Each row is a point on a landscape with many peaks, with its height.
A climber steps from a point to whichever of its 2 nearest points has the largest rise for the distance, and stops where none of them is higher. Distance is the straight distance between rows; heights are no part of it.
<688> h=51.3: [  7 -10  27  38  -9  10   8 -33  32 -46 -58 -38 -23  50  20  35  23 -39
   6  34  -7 -27 -43  44  78 -36  21 -21   9   3  -4  12 -11  -9  72 -21
 -54  55 -10 -35 -64]
<18> h=50.7: [ 68   0 -16  18  11 -45  48 -83  39  -8  -3 -31  21  -3  25  79   2   8
   2 -18  17   3 -27 -10  42 -48 -18  16  -3 -14 -22   2 -15  29  58 -48
   4  85 -22 -16 -34]
<915> h=58.3: [-11 -41 -36  30 -30  64  -7  41  -1 -44   4 -17  28 -24 -31  -4  44  28
  56  17 -40 -59  37  21  41  43  13 -11  14  41  -5 -12  12  -1   8 -20
  15  -3  16  10  -3]
<196> h=72.7: [ 36   2 -24   9   0 -51  45 -38  38 -24 -29 -11  34  40   9  31  10  -2
   9   1 -11  -3 -12  47  47  -4  15  10  10  17 -33 -22  25   8  20 -19
   2  73  13 -22 -60]
<840> h=43.6: [ 19 -40  30 -18   6  10 -43  26 -41  28 -23  -5 -46  30 -24 -64 -36  10
  -2  47  16 -37 -12 -15 -16  50  49  -5 -11   9   2 -16   7  24 -17 -34
  11   3  -3 -15 -20]
<1229> h=20.0: [ 27  31 -32  30  10 -19  45 -19 -26 -14 -14   6 -16  21  29  27  22  13
  11  11  -3  37  19  36 -26 -16  -6  -8 -16 -58   0   6  17 -22  29   0
   3   9 -10  45  51]
<1049> h=51.6: [-32 -51 -18  16 -17  67 -27  44   1 -54  14 -14  29 -42  -8  15  -8  24
  30 -21 -15 -45  48  -8  39  23  16   0  13  45   7 -21   5   2 -15  12
   1 -34   6  13  14]
<966> h=82.2: [-30 -31   8  11  34  10   9   2  32 -31 -22 -20  43  21  -2  36  19   4
 -28 -37  16 -16   3  33  32 -52 -11 -17   5  21   1 -25  -2  -2  23 -17
 -28 -11 -13   4 -10]
<381> h=43.2: [-16 -25   8 -53  -4  19 -46  13 -13  -8  32  20  12 -35 -57 -17 -49  25
  35 -30 -37 -41   1 -67  22   4 -27  -3   6  14  12 -22  38  41 -14  -3
  31 -30   3  29  16]
<164> h=45.2: [ 52  23  15 -12  -1 -86  27 -58 -11  24 -16   5 -19  -9  31  46 -18   9
 -17 -14  19  -1 -11 -19  10  -1  16  34  -7 -43  20  -9   0  36  50 -35
  -9  56 -24  -9   4]
<584> h=68.1: [-34  39  36 -15  32 -14   9   7  27  19 -22  14 -18  56   7 -37  -1 -57
 -57  26  20  23 -46  29 -16 -15  -2 -20  -1   4 -11  14  -1 -14 -39  22
 -49 -22  13 -39 -55]
<1152> h=12.7: [ -7  -3 -30  15   3  39  -3  16  10  40   1 -14 -17   8 -39 -48  68 -12
  -6  47   6  25 -44  34 -44  34  -6 -28  16  23 -34  19   1 -44 -15 -22
   9  -2  25 -25 -18]
<236> h=76.4: [-17   5  21  -4  43  -2  25  -1  36  -1 -33 -12  -2  75  15  -1 -15 -52
 -32  27  30  19 -46  35   5 -38  16 -31  -8  16 -30  11   0 -16 -25  -2
 -30  28   7 -45 -60]
<613> h=46.8: [ 30 -36 -12  22 -28  -7  -5   8 -32  12 -47   2 -22  11 -14 -31  53  28
   6  22   2 -24  -6  34  -1  45  43   5   0   7   7  -9   3 -17  48 -52
 -16  33  -6 -25  -2]
<1255> h=51.5: [ -9 -35  -4 -30  -1   8 -34 -19  23   7  25  -6  60 -43 -47 -21 -10  11
  22 -38  -6 -35  -4 -42  28 -10  -7  12  11  50 -13 -34  14  25   2 -21
  38   7  13  -8 -38]
<598> h=78.7: [ -7  23  -4 -32  23 -43  -1  34 -23  32  15  25   4  19 -11 -26 -35  30
 -31 -44  38  42  37   4 -58  27   7  34 -18   4  29 -31  25  11 -60  27
  33 -16  12  15  33]
<151> h=67.4: [-20  13  21 -49  10 -20 -31  38 -23  62   4  15 -15  15 -33 -87 -22  -7
 -17  -4  33  11  -5 -14 -50  57  29  21  -5  31  15 -21  11  15 -61   7
  41  -7  21 -18 -20]
<1268> h=35.5: [ -5 -61   5  40  -3  71 -10  37  -6 -29 -35 -44 -21  23 -19   6  62  40
   6  25  -4 -48   9  50  21   4  10 -33   1  13  18 -10  -8 -14  72 -63
 -31   0 -11   9  18]
<356> h=49.6: [ -3  18  18  -3  16 -36  12 -22  16  -4 -26   2  -9  42  -8  -1  -5 -17
 -19  29  -7  -3 -25  25  20 -24  -3 -15   6 -20   3  -8  27  16  15 -13
 -31  11   7   3 -28]
<163> h=48.8: [  8   8  45 -15   1 -47 -21  16 -28  21 -35   3 -37  47   5 -41 -34   0
 -24  49  14 -24  -6   7  -3  28  47  -3   0 -15  27 -23  16  40   1 -23
 -13  13   1   5 -11]
<156> h=35.8: [-17 -12  19 -20 -24  66 -43  24  -2  13  66 -12 -18 -42 -22 -16 -39   7
  41  45 -22 -16 -14 -71 -13  15 -14 -14   4  11  11  25  -7  37 -29   3
  56 -25  10  43  23]
<658> h=55.3: [  4  -8 -24  38  22  33  15 -13  22 -77 -10   1  28   9  28  26 -43 -33
  12 -34 -13   6  32  25  37 -33   6   9  -1   6 -41  -3  -3 -28 -35  50
 -18   8   4 -16 -44]
<107> h=76.6: [-22  30  39 -41  -1 -17 -49  11 -10  73  10 -10  -6   2 -33 -87 -16 -28
  -3  48  30   4 -38 -34 -24  38  31   1   9  32 -12  -5  -4  20 -48 -10
  48  12  30 -18 -58]
<1046> h=58.2: [-24  -3  -9 -17   9  12  -1   5  57 -13  35 -24  82  -1 -42   1   5   4
  15  -6 -12 -11   1   0  37 -21 -18 -10  23  60  -9 -36  40  35 -12 -19
  49   8  35  28 -43]
<924> h=21.0: [-35  87  22 -12 -29 -50   3   0   6  49  10  35  -6 -23   3 -32  33 -35
 -21  15   3  45 -11 -10 -30   5  -5  -2  28 -12  39  28  -6  14 -10  33
  12 -27  14  14   7]
<831> h=70.9: [-10   3   7 -47   8 -42 -19  44 -44  34 -10  33 -26  22 -32 -50 -18  40
 -15 -19  14  -2  24  -3 -50  59  21  18  -6   0  41 -25  34  23 -30   6
  26 -22   1   8  39]
<231> h=36.3: [ -15  -19    2  -65  -40   23  -41   23  -42   39   26    6    0  -87
  -20   -5    3   34   43  -47  -35   -8   -4 -105  -28    4  -47  -10
  -16   -2   20   16  -13    5   43   26   21  -34  -39    4   63]
<1162> h=14.4: [ 25 -11 -51  33  16  51  13  12 -12  -7  -2   1 -34  25 -43 -20  52  17
  17  33 -18  17 -18  43 -45  22 -30 -20  -3 -18 -35  30  17 -49   0 -19
 -10   2  10  -3  20]
<229> h=56.2: [ 17 -31   9  21  -4 -32  -2  -6  -7 -25 -37 -33  50  -1  68  60 -19  27
 -21 -41  39 -11  62  21  38 -28  55  14  -1  12 -15 -43 -23   2  33 -12
   2  33 -17   2  22]
<1022> h=32.8: [ 31  43  17  32 -37  -9  14 -36   0  -8 -21  17 -21  16  44 -48 -10 -86
  15  37 -19   7 -22   2  19  33  22  31   5   7 -34  27 -36 -35 -34  39
 -15  28   1 -66 -90]
<787> h=60.3: [-26 -11  11  16 -21  44  16  45 -16 -39  33 -15 -29  -1  51  55   1  29
   3  31 -10   9  38  21 -25  42  26   1 -16 -22  45  16 -23  18 -12  12
  17 -31  -5  68  94]
<561> h=54.6: [  2   7  -2  16  -5   3 -21 -27 -11 -12 -25  29 -65   5 -20 -35  12 -25
   4  18 -41 -20 -33   7   5  14 -25  -7  13 -44  -8  21   8 -13  10  25
 -60 -29  -7 -23 -13]
<541> h=39.7: [ 14 -42  -1 -40   1  15 -52   9 -31  30  -5   9 -40   8 -65 -62 -25  16
  23  26 -27 -51 -32 -37  -3  46   4 -14   2   8 -12 -16  24  17 -12 -27
  17 -11   6 -16 -11]
<1234> h=44.2: [ 32  -1  20  28 -25  -9   6 -42  29 -28 -42 -15 -28   2  34  28 -12 -46
  -1  28  -3 -37 -31  -4  73   2  39   7  19   2 -12  12 -17  14  39 -15
 -50  64 -11 -56 -80]
<1164> h=65.2: [-32   6   3 -26  38 -55  13   3   2   9  -3   8  19  19 -18  31  15  50
 -59 -61  20   7  30  23 -13 -20 -32   3  -2 -13  35 -34  23  16   6  -5
 -23 -53  -5  28  42]
<252> h=18.4: [-50  53  -3 -20 -28 -13  -8  18  33  41  40  16   7 -26 -34 -31  55 -12
  -6  26 -12  33 -34   3 -27  38 -24  -4  37  24  17  24   4  13 -35  21
  26 -33  33  12  -3]
<284> h=34.2: [  -7  -29   27  -89  -23  -15  -51   -9  -37   39    8   18   -7  -75
  -26   -3  -26   24   16  -78  -32  -26  -23 -109  -14   -7  -49    3
  -14  -16   13    3  -11   14   49   18   -7  -25  -41  -21   35]
<76> h=44.7: [-23 -16 -21  48 -27  39  23  47   6 -51  -7 -37  49 -13  45  49  37  14
  17  -3  13   5  63  52  33  10  43 -13  14  38  10 -12 -22 -10  10  -3
  25  10   8  30  37]
<1120> h=45.8: [-25 -55 -13  21  -5  89 -44  21  16 -30  25 -26  41 -68  18  18 -46  -5
  15 -44  21  -9  43 -41  21 -29  18   5  -7  53 -24 -12 -27 -20 -34  36
   5 -20   3 -24 -17]
<75> h=27.4: [ 14  37  26  -8 -35 -26 -16  -4 -23  29  20   8   8 -27   7 -32 -31 -14
  44  45 -11   1   2 -45   3   1  19   2  11 -14  18  10   3  35   3   6
  56  21   6  43   9]
<1301> h=58.7: [-15  -1  48  25   2  -9   3 -20  14 -26 -56 -25 -36  52  20  25  26 -27
 -15  28  -2 -35 -34  35  67 -49  12 -27   1 -29  31  -2  -3   4  82 -31
 -67  17 -19  -1 -19]
<464> h=38.1: [ 39  40   6  28 -45 -26  15 -57  12  -3 -23  13 -25 -17  43   0  -8 -77
  13  29 -17  -9 -42 -20  51  20  25  27  23  -4 -24  38 -28  -7   9  11
 -26  60  -2 -68 -86]
<1308> h=53.5: [ -9  37  -7  23  34 -21  63 -31  45  -6 -14 -16  33  53   5  42  33 -35
  25  21 -10  49 -45  47  16 -84 -36 -42   6  -5 -30  23  19 -30  24 -14
  13  42  14   6 -18]
<104> h=20.1: [  2 -27 -36  30 -40  82   1  40 -22   6  47 -12 -10 -55   9  -1  47  19
  34  27   0  33  12  -7 -55  53   6   2 -14  18  -2  49 -37 -35 -17  -6
  38  -7   7   7  53]
<201> h=63.8: [ 16  -7   4 -18 -11 -30 -13 -16 -45  11 -34  46 -70  -3  -6 -19  -6  18
  -4 -14 -26 -22  -7 -19 -24  27  -3   7  -4 -51  23  14   4  -2  23  13
 -49 -33 -33 -16  29]
<617> h=80.1: [ -2  -4 -58  14   1  24  12  30  -2 -45   6  23  12  17 -39 -14  11  20
  32  -1 -38 -20  29  32  11  42  -7   7   9  12 -15 -10  48 -15 -35  15
   4 -16  23  18   3]
<430> h=53.0: [ 44 -17 -49   6 -10 -45  24 -25  -5  17 -38  13 -12  35 -36 -23  82  42
  -3 -17   5 -27 -25  47  -3  50   2  36  -1   4  -7 -14  13 -20  44 -55
 -26  40  -3 -48 -20]
<1005> h=60.6: [  6 -19   9 -28  36 -64   2 -18 -10 -11 -27   5  -5  36  -2  37 -15  48
 -50 -49  18 -24  18  20  11  -6  -3  19 -10 -20  23 -49  24  26  24 -30
 -39 -13 -18   9  22]
<698> h=64.4: [-12 -24 -49  10  42   3  36  29  16   9  -9  -6  40  39 -24  15  75  38
 -32 -39  41  35   4  67 -39  -9 -13 -14  -1  32 -27  -7   0 -51  -3 -38
   2   5   7 -15  14]
<727> h=31.3: [  4  26  30 -24 -37  14 -42  -1 -21  32  43   6 -11 -42 -23 -50 -45 -20
  68  47 -34 -17 -21 -85  14   3 -14 -16  13 -12  -2  26 -12  36 -23  14
  60  -6   3  36  -7]
<857> h=43.4: [-45  40  11   7   9   0  21  12  37  -2 -19 -13 -12  52 -15   4  49 -27
 -10  47 -12  15 -51  47  14 -23 -31 -43  24   5   1  19  22 -12   7  -4
 -27 -14  17  15 -18]
<91> h=45.7: [-10  58   1  31  24  24  29 -17  30 -23  -7 -17 -11  50   5   8  16 -56
  22  54 -23  37 -50  36  11 -50 -36 -37  15 -19 -32  50   7 -35  -1  25
  -8   6  12  11 -30]
<888> h=68.2: [ 17  57 -20   7  19 -82  60 -55  17 -18  -2  19  30   9  59  56 -32 -36
 -24 -53   4  39  18  27  23 -43  -3  28  -8 -41 -14 -15   6  -7 -19  34
 -15  25   8  -1 -17]
<46> h=77.9: [ 11 -15 -37 -27  56 -21   2   3   4  34   1  25   4  32 -43 -26  -7  17
 -53 -44  38  40 -15  16 -57  16  -8  23 -21  19 -24 -10  24 -20 -57  -1
   5  -4  18 -40 -15]
<830> h=33.0: [ 43   0  24 -23  -3 -24 -28 -33 -36  17   1  21 -50   7 -14 -26 -58   0
  21  32 -23 -24 -30 -52  -4   2  -4   9  -7 -45  -4  16   8  31   6 -13
   3  14 -17   5  -5]
<795> h=29.3: [ 43   3   8 -51 -16 -27 -23 -49 -30  50   4  35 -71 -26 -33 -39 -24  -9
  19  -1 -33 -14 -64 -71 -24  18 -42  -1  -3 -51 -19  40 -15   6   7   7
  -2   6 -25 -38  -2]
<606> h=77.1: [-29   3  22  12  14  15  15   5  32 -33  27 -50  61 -17  44  86 -12  14
   2 -12  10  -1  34  -5  38 -73 -14 -25  -1   2  12 -28  -6  32  30  -9
  28   1  -4  74  61]
<299> h=69.3: [-36 -26  22  10   0  29 -29  25  13 -18  12 -32  57 -51  44  57 -20  16
 -23 -44  46   5  45 -31  21 -53  14   2   3  33   7 -15 -32  -2  14  10
  -6 -27 -17  26  32]
<1146> h=61.1: [ -3  53   0   9  37 -54  69 -40  41 -16  -6  -2  47  36  46  60 -18 -45
   0 -19  -4  41  -7  38  29 -83 -17 -18  -7 -23 -20  -9  18 -13  -6  23
   0  36  16   8 -14]
<1023> h=77.8: [ 22  42 -19  -5  21 -63  39 -24   8   6  10  32  26  20  29  -4 -44 -23
 -25 -46  22  52  15  13 -21 -13   1  46 -16 -11 -11 -12   0 -12 -62  41
   5  22  15 -16 -29]
<908> h=32.1: [  7  -9  21 -62 -22 -30 -33 -51 -13  13   8  30 -19 -63 -27   5 -23  12
  22 -51 -48 -44 -32 -90  21 -23 -56   6   3 -38  15   8  -2  31  52  -3
 -28 -17 -32 -10  11]
<901> h=45.4: [  2   3  20   6  41  54 -29 -15   3   4  20   7 -76   4 -28 -15 -14 -14
 -21  31 -20   7 -29 -22 -49 -28 -69 -29  -7 -52  -5  45  -1 -10  -5  25
 -37 -59 -15   5  24]
<1134> h=73.6: [-25  12   4   6 -22  47   3  23 -10 -27  53  -3 -17 -36  49  50 -16  22
   8   9  -4  32  36 -27 -37   4 -10  10 -19 -26  38  29 -25  10  -9  40
   9 -47 -16  61  85]
<1123> h=61.7: [-12 -24 -26  -2  26  16 -14   3  19 -60   4  15  33  10 -15  10 -50  -3
  -5 -45 -18 -19  26   7  40  -8  -2  12   4  22 -22 -36  32   1 -50  23
 -16 -22  16  -5 -37]
<178> h=70.4: [-48   9   0 -16  14 -15   1  19  15  24  14  14  11 -27 -18  15  57  31
 -52 -47  25  26   9  10 -39  -4 -30   2   9   9  42  -1  -4   3  10   9
 -19 -61  -7  12  46]
<735> h=66.5: [-21  18  38  13  17 -46  37 -30  23 -31 -43 -17   6  35  45  57  10 -24
 -24 -18   6 -25  -1  38  62 -67   4 -17  -4 -35  28 -28   0  11  66 -19
 -50   7 -19  17   2]
<849> h=50.9: [-21  18   4 -17  29  38  -5  16  23   9  60  12 -52  13 -23   6  -4  14
 -25  24  -8  37 -16 -14 -72  -4 -52 -17  -9 -32  17  43  -4  13 -42  23
   7 -58   0  41  47]
<579> h=75.0: [ -7  23  11 -14  -7 -44 -12   7 -22  20 -34  26 -58  32 -28 -33  35  28
 -25  34 -12 -12 -11  22 -20  23  -6 -13   6 -40  39   0  27  20  27 -15
 -37 -34  -9  17  25]
<1050> h=23.4: [-25  88   8  -1 -14 -69  39 -22  14  13 -10  41  13   2  27  -7  18 -52
 -32 -12  -3  45   0  24  -4 -19  -2  10  16 -25  24  16   8 -14 -10  46
 -27 -17  14  -3 -21]
<913> h=25.7: [-15  55  22 -14 -16 -62  20 -18   2  -3 -17  50  -1  -2  31 -35 -24 -61
 -23 -21  -7   9   1  -3  13  12  20  38  15 -14  13  -1  -7   2 -36  45
 -42  -3  11 -35 -50]
<650> h=4.1: [ 10 -32 -25 -39   3  29 -29   9 -31  34  16  30 -36 -30 -40 -51 -11  14
  13 -33 -14  -8 -14 -40 -57  36 -30   0 -11  -8 -16   4   4 -33 -27  27
   2 -39 -10 -32  27]
<707> h=40.7: [ -7 -27   2  44 -44  44 -10  44 -14  -3 -43 -30 -21  13 -10 -27  79  12
  14  59  -6 -28   1  52  18  47  42 -29  12  26  20   0 -11 -22  49 -51
 -16  11   7 -10  -4]
<635> h=26.2: [ 26 -36 -39  22   8  46  -6  29 -20 -18  17 -12  21  -2  11  10 -33  39
  18 -14  24  21  50  -4 -28   1  15   7 -22  15 -25  -9  -5 -26 -30   5
  35   4  -2  13  28]
<4> h=50.4: [ -6 -11 -22  39 -20   4   5   2   8 -51 -11 -16  71 -28  50  38 -11   4
  20 -39  15   9  68  17  49 -30  37   7   9  30 -22 -20 -16 -13   1  28
  13  20  -1   8  -2]
<984> h=29.0: [ 24 -57 -20  33   3  69 -15  22 -27 -16  -6 -17 -12 -20   0 -11  -6  12
  21   8   3  -7  22  -2 -19  15  22  -9 -16  13 -20   9 -10 -32  -4  -5
   1  -5  -7 -16   6]
<1059> h=87.8: [  2  33 -30 -21  49 -58  31   3  -2  22  13  31  16  41  -5  -5 -31  13
 -49 -50  34  63  22  32 -52  -9 -14  27 -25 -13   3 -21  22 -10 -73  33
  16 -11  20   3  10]
<813> h=54.8: [ 11 -14  39 -20  29 -49   1   0  -5 -14 -34   3 -13  43  27  15 -62   0
 -49  -4  28 -26  10   9  18   1  44  14 -14 -20  15 -40  11  36  -5 -13
 -35  19  -7  -7  -8]
<87> h=46.2: [-41 -44 -12  24 -11  93 -13  49  31 -44  41 -37  33 -36  17  35 -19   4
  17  -3   9   1  38  -3  18   8  29  -6   0  51   0  -2 -25   0 -43  23
  28 -14  18  17   1]
<1037> h=16.3: [ 19  -5 -27  36 -45  63  -6  19 -40  15  24  -1 -30 -36  -5 -47  31 -12
  65  54 -29   8   1 -18 -21  53  -1  -7  -2   5 -14  46 -33 -31 -15  14
  41  -6   1  -1  18]
<1216> h=90.0: [-19  49  54 -33 -23 -38 -51 -11  -3  81  18   6  11 -46 -19 -65 -11 -44
  -2  33  25   3 -45 -61  -2  -2  16   7  23  13   2  18 -18  27   1  -8
  50  21  24 -15 -48]
<1232> h=70.8: [ 16 -44 -58  -5  40   7  -2  21 -16  13  -9  12   9  23 -38  -8  30  53
 -34 -46  36  11  13  32 -54  32   2  16 -15  21 -35 -19  16 -47 -27 -22
  -4  -5   9 -32  15]
<1110> h=62.7: [ -5 -18  15  14   4   6 -10  40  -9 -17  -2 -39  43  -6  65  51 -51  27
 -19 -28  46   8  75   6   8 -29  47   2  -7  15   1 -44 -17   7 -13  15
  21   3  -6  33  50]
<234> h=91.0: [ 13   1   1  -8  48 -29  42 -27  50 -29 -29 -17  18  85  11  39 -41 -28
 -12  10   2   2 -29  42  36 -43   3 -23  -9   8 -40 -15  30   9 -16 -11
  -9  58  16 -31 -58]
<1136> h=74.0: [-24  15  -5  11  15 -43  32 -32  15 -32 -18  -5  46  10  25  53  32   6
 -24 -64   3  -9  27  39  45 -54 -24  10   8 -12  17 -29  -3  -3  37   1
 -44 -32 -17  19  12]
<903> h=5.7: [ 38 -42 -36  10   3  78 -22  -7 -33  20  34   2 -34 -39 -17 -37  -6   1
  40   0 -14  17 -11 -41 -73  14 -42  -3 -31 -11 -43  35 -20 -54 -15  23
  13 -16 -16 -34  23]
<716> h=39.8: [-24  -9  27 -61 -26  34 -49  29 -13  21  51   7 -13 -62 -37 -11 -38  23
  37  -6 -33 -23  -7 -92 -11   6 -31 -14   5   1  31   9   8  45  -4  13
  38 -44 -10  40  45]
<644> h=50.1: [  9 -48 -14  28   9  61 -23  -9  15 -63   2 -12  28 -28  20  16 -63 -25
  18 -41   5 -16  40 -14  42 -28  29  12  -8  30 -45  -8 -25 -17 -37  41
  -5   8   1 -45 -56]
<803> h=54.9: [  9   3   0 -17  39 -34   6 -25  15   8  10  14  22  14 -20  12 -30   3
 -26 -17  11  15  -7   0  -6 -34 -14   4  -8 -10  -5 -12  29  18 -13  -4
   1   7  11   6 -13]
<607> h=56.4: [-18  54  20 -11  32 -10  12  -6  13  15  26  28 -35  21  -3 -10 -23 -15
 -39  13  -1  39  -1  -8 -50 -35 -40 -11  -9 -50  21  30  -2  12 -32  35
 -13 -48  -1  29  18]
<227> h=45.3: [ 70  -9   1  -1  31 -59  34 -60   8  18  -6 -22   0  10  28  71 -21  22
 -28 -12  42  18 -16 -11   2 -31   2  14 -19 -26 -17  -6  -6  22  41 -48
   5  78 -19 -12   1]
<1175> h=50.3: [ 35  -3  27 -11   0 -91  16 -22 -27  31 -53   1 -20   5  47  31  -3  21
 -48 -29  55  -5   7   6  -1  31  55  43  -6 -14  28 -28 -13  27  42 -35
 -18  51 -28 -30  15]
<1010> h=91.6: [-48  24  12 -23  -2 -40  11  49   7  14 -20  15 -10  36 -28 -21  50  25
 -40  15  -2  -7   7  48  -9  49   8  -9  21  11  52 -25  39  27  -4  -5
 -21 -38  14  25  22]
<65> h=32.0: [ 17 -59 -16  34  -4  52 -16  25 -25 -27 -19 -25   3 -13  -4  19  28  50
  12   0   5 -23  27  16  -2   5  12  -8  -8  11  -3  -4  -5 -23  48 -40
 -16  -2 -18   4  32]
<305> h=34.3: [-11 -12   0  29 -53  28   9  64 -24   5  -6 -21  -3  -6  12   1  61  26
  15  58   3  -1  24  37  -7  67  58 -13  11  31  36   8 -17   5  22 -41
  32  13  11  30  45]
<54> h=59.5: [ 49  19 -12  26 -15 -41  36 -75  26 -21 -12 -17  32   3  22  41   9 -16
  33  17 -21   2 -15  18  52 -40   0   8   3 -15 -22  -2  13  15  58 -27
  14  78   1   8 -35]
<279> h=15.7: [-44  46  -2   0 -26  16  -2  25  26  54  28  -5 -13  -5 -12 -34  78 -26
 -22  57  13  48 -53  23 -46  52  -4 -23  29  31   0  40 -25 -21 -35   2
  27 -19  33  -2  -9]
<463> h=16.9: [ 50  19 -56  29  16   2  33 -35 -23  -2   2  27 -36  20 -18 -13  27   8
  19  21 -20  46 -11  25 -54  -3 -37   6 -14 -51 -30  45  16 -43   3   6
  -5   6  -4   9  19]
<359> h=23.6: [ 11 -25 -52  32 -15  59   8  42 -16 -17  33 -26  37 -41  23  36  22  49
  28 -12  28  46  51   4 -33  11  12   8 -16  31 -20  19 -26 -39  -9  -7
  43  11   4  21  56]
<102> h=46.9: [-14 -49  -2 -21   1  32 -42  20 -15 -37  19  -6  21 -28 -29  26 -28  59
  16 -39 -23 -51  37 -44  24  -1 -25   2   3  15  14 -33  24  23  16  -9
  -3 -51 -13  34  40]
<660> h=55.5: [ 12 -23  14   2   0 -63  10 -22 -14   2 -48  -8   7   9  33  40  31  38
 -48 -53  37 -24  14  25  17  -1  21  32  -3  -4  29 -34 -25   7  64 -38
 -43   4 -35 -15  13]
<1088> h=28.7: [ -4  42  13  18 -35 -13  15   3 -10  -9  -6  36  -3   8  30 -70 -13 -72
  19   8 -22  11  12   4   8  33  22  30   8  10  -5   7 -24 -29 -57  61
 -11  -8  -2 -35 -62]
<972> h=59.0: [  6   4 -50  10   8 -25  42   1  11  12 -24  12  32  36 -34 -14  93  29
 -15 -22   4   9  -7  72 -20  15 -18   9   2  18 -11  -9  20 -41  25 -32
 -16  14  10 -19 -10]
<448> h=46.4: [ 16   3  -9  18   6  -8  -4 -43  18 -17 -33  -5 -50  46 -29  -6  28 -10
   4  40 -36 -16 -62  39  38  -6 -29 -12   8 -30 -21  17  24 -11  39 -17
 -56  19   5 -19 -46]
<9> h=23.8: [  9  48  -2  15 -31 -32  19  -3 -21   3   1  13   2 -14  28  -5   6  -4
  24  27 -14  21  25   1  -7   3  17   1   8 -28  25  -1  15  14  14  13
  27   9   1  50  37]
<473> h=29.1: [ -3 -22   1   5 -29  13 -11  60 -25  14 -14 -19   8   5 -15 -42  11  23
  32  49   3 -25  26  18   0  74  65  -6  10  43  18 -25  16  20  -8 -33
  45  17  18  16   0]
<1090> h=69.9: [ 16  44  40   9  11 -10   1 -42  15  23  20  12   4 -20  38  -3 -37 -65
 -24  28  25  19 -28 -41  -5 -68  -5   3 -12 -29 -11  46 -35  -2  11  17
  -7  27   3 -12 -41]
<1076> h=36.2: [ 60 -34   0 -41  15   0 -39 -29 -36  25   3  17 -63  31 -58 -37 -58  21
  18  31 -24 -33 -49 -55 -11  31 -15  -1 -13 -24 -27   6  28  28 -12 -38
  21  14  -9 -14 -14]
<1291> h=69.2: [-36  -4 -23   5  19  28   6  24  35 -50   6   7  19  20 -31  -2   5  -9
   1   0 -35 -14   3  32  27  11 -15 -14  19  31  -6 -19  45  -3 -36  21
 -20 -30  26  12 -25]
<130> h=66.4: [-44  -6  14 -10  16  27   2  26  57 -28  49 -31  71 -12  -7  51 -18  10
  -2  -8   4  -2  16  -6  36 -41 -13 -18  11  39  14 -31  16  46 -16  -6
  40  -2  21  62  14]
<420> h=12.8: [ 22 -36   2  37 -41  64 -32  -1 -44   0  -8  -8 -30 -52   5 -43  -4 -46
  64  34 -37 -32  -4 -29  21  26  16 -13  -5   7 -16  32 -34 -27   5  19
   8  -5 -11 -37 -17]
<401> h=67.3: [  6  -8 -69  15 -29  25  17  31  -2 -21  22   3  53 -14 -42  -8  61  45
  59  -2 -28 -30  38  29  13  49   0  10  14  37 -17 -10  31 -16  -6 -25
  39  17  24  16  12]
<454> h=29.2: [ 24 -14  30 -45 -16 -21 -30 -59   1  34  -1  20 -75 -47 -22   1 -26 -17
  -3 -19 -30 -52 -68 -79  16   3 -50   1   9 -50   2  25 -16  23  41  -9
 -53   1 -35 -61 -11]
<413> h=80.0: [  3  28  50 -29  -3 -42 -17 -28   8  48  21  13  28 -52  14 -14 -49 -41
 -19  -3  34   1 -20 -62   2 -38  21  21   0  -2   5  12 -18  27   7  -1
  20  39  11 -17 -37]
<1307> h=74.8: [-29 -42  18  18  21  21 -11   6  21 -13 -14 -38  60 -14  32  57  19  23
 -40 -62  48  -7  27   5  24 -67  -5  -6   7  36  -2 -19 -43  -8  43 -19
 -24 -23 -30   2  17]
<15> h=10.4: [ 10 -46   6  12 -32  87 -33   4 -39  29  17 -10 -42 -55   4 -70 -19 -61
  59  19 -23 -28   4 -47  -5  37  -7 -12 -22  15 -24  15 -62 -49 -39  41
  20 -23 -21 -57 -14]
<951> h=61.6: [-24  58  47  -3  41 -17  29   3  18  11   1  21 -30  57  29 -23 -23 -56
 -57  20  18  33  -6  14 -31 -40 -19 -11 -15 -39  19  23 -22 -11 -40  40
 -37 -32  -4  -3 -17]
<806> h=49.8: [  0  -6 -28  39 -33  32  21  47 -30 -49  16 -13  11 -15  51  38  -1  29
  32   7 -10   6  75  27   5  40  34  10  -8   0  23  -6 -11  -8 -18  24
  25  -9   1  50  71]
<503> h=78.0: [-59  17  -1 -12  -3 -28  27  35  19   4  -8   7  24  10 -13   4  94  33
 -44 -35  11  -7  16  56  -8  23 -14   6  25  22  60 -23  -1  16  22 -11
 -22 -54   0  21  33]
<161> h=92.1: [-28  17  13  -8  -4   8   3  17  12 -11  52 -24  32 -39  33  67 -15  31
  -1  -4  11  25  33 -26  -7 -34 -14  -6 -10 -10  31  -9   3  36   9   7
  32 -16   1  77  79]
<985> h=61.2: [ 34  23  20 -15  36 -16  -1 -40  15  16  25   8  -4  31  -8 -14 -61 -33
 -16  30   9  19 -35 -28 -16 -40 -17   6 -16 -27 -27  19   3  18 -32   3
  13  25  14  -4 -49]
<1251> h=7.9: [ 25 -31 -10  19 -24  95 -16   4 -22  25  48 -11 -16 -59  11 -50 -20 -28
  58   9  -6  22  10 -66 -42   7 -16  14 -35  18 -30  30 -56 -45 -38  36
  49  -6 -20 -28   1]

Where does a climber stop that starts at each point below?
<1050> | <966>
<903> | <1059>
<65> | <1059>
<454> | <617>
<857> | <1216>
<1076> | <1010>
<650> | <1010>
<473> | <1010>
<305> | <1059>
<1162> | <617>
<76> | <966>
<164> | <1010>

Call two points neighbours if one is among the 2 nearest of the other. Go from one point of each pair to the other, from neighbour to neighbour, staying as high as possible. Name the lowest point that can't be avoided.
<161> and <617> | <381>
<617> and <234> | <454>
<1216> and <1010> | <448>
<1216> and <1059> | <151>
<234> and <1059> | <164>
<966> and <161> | <76>
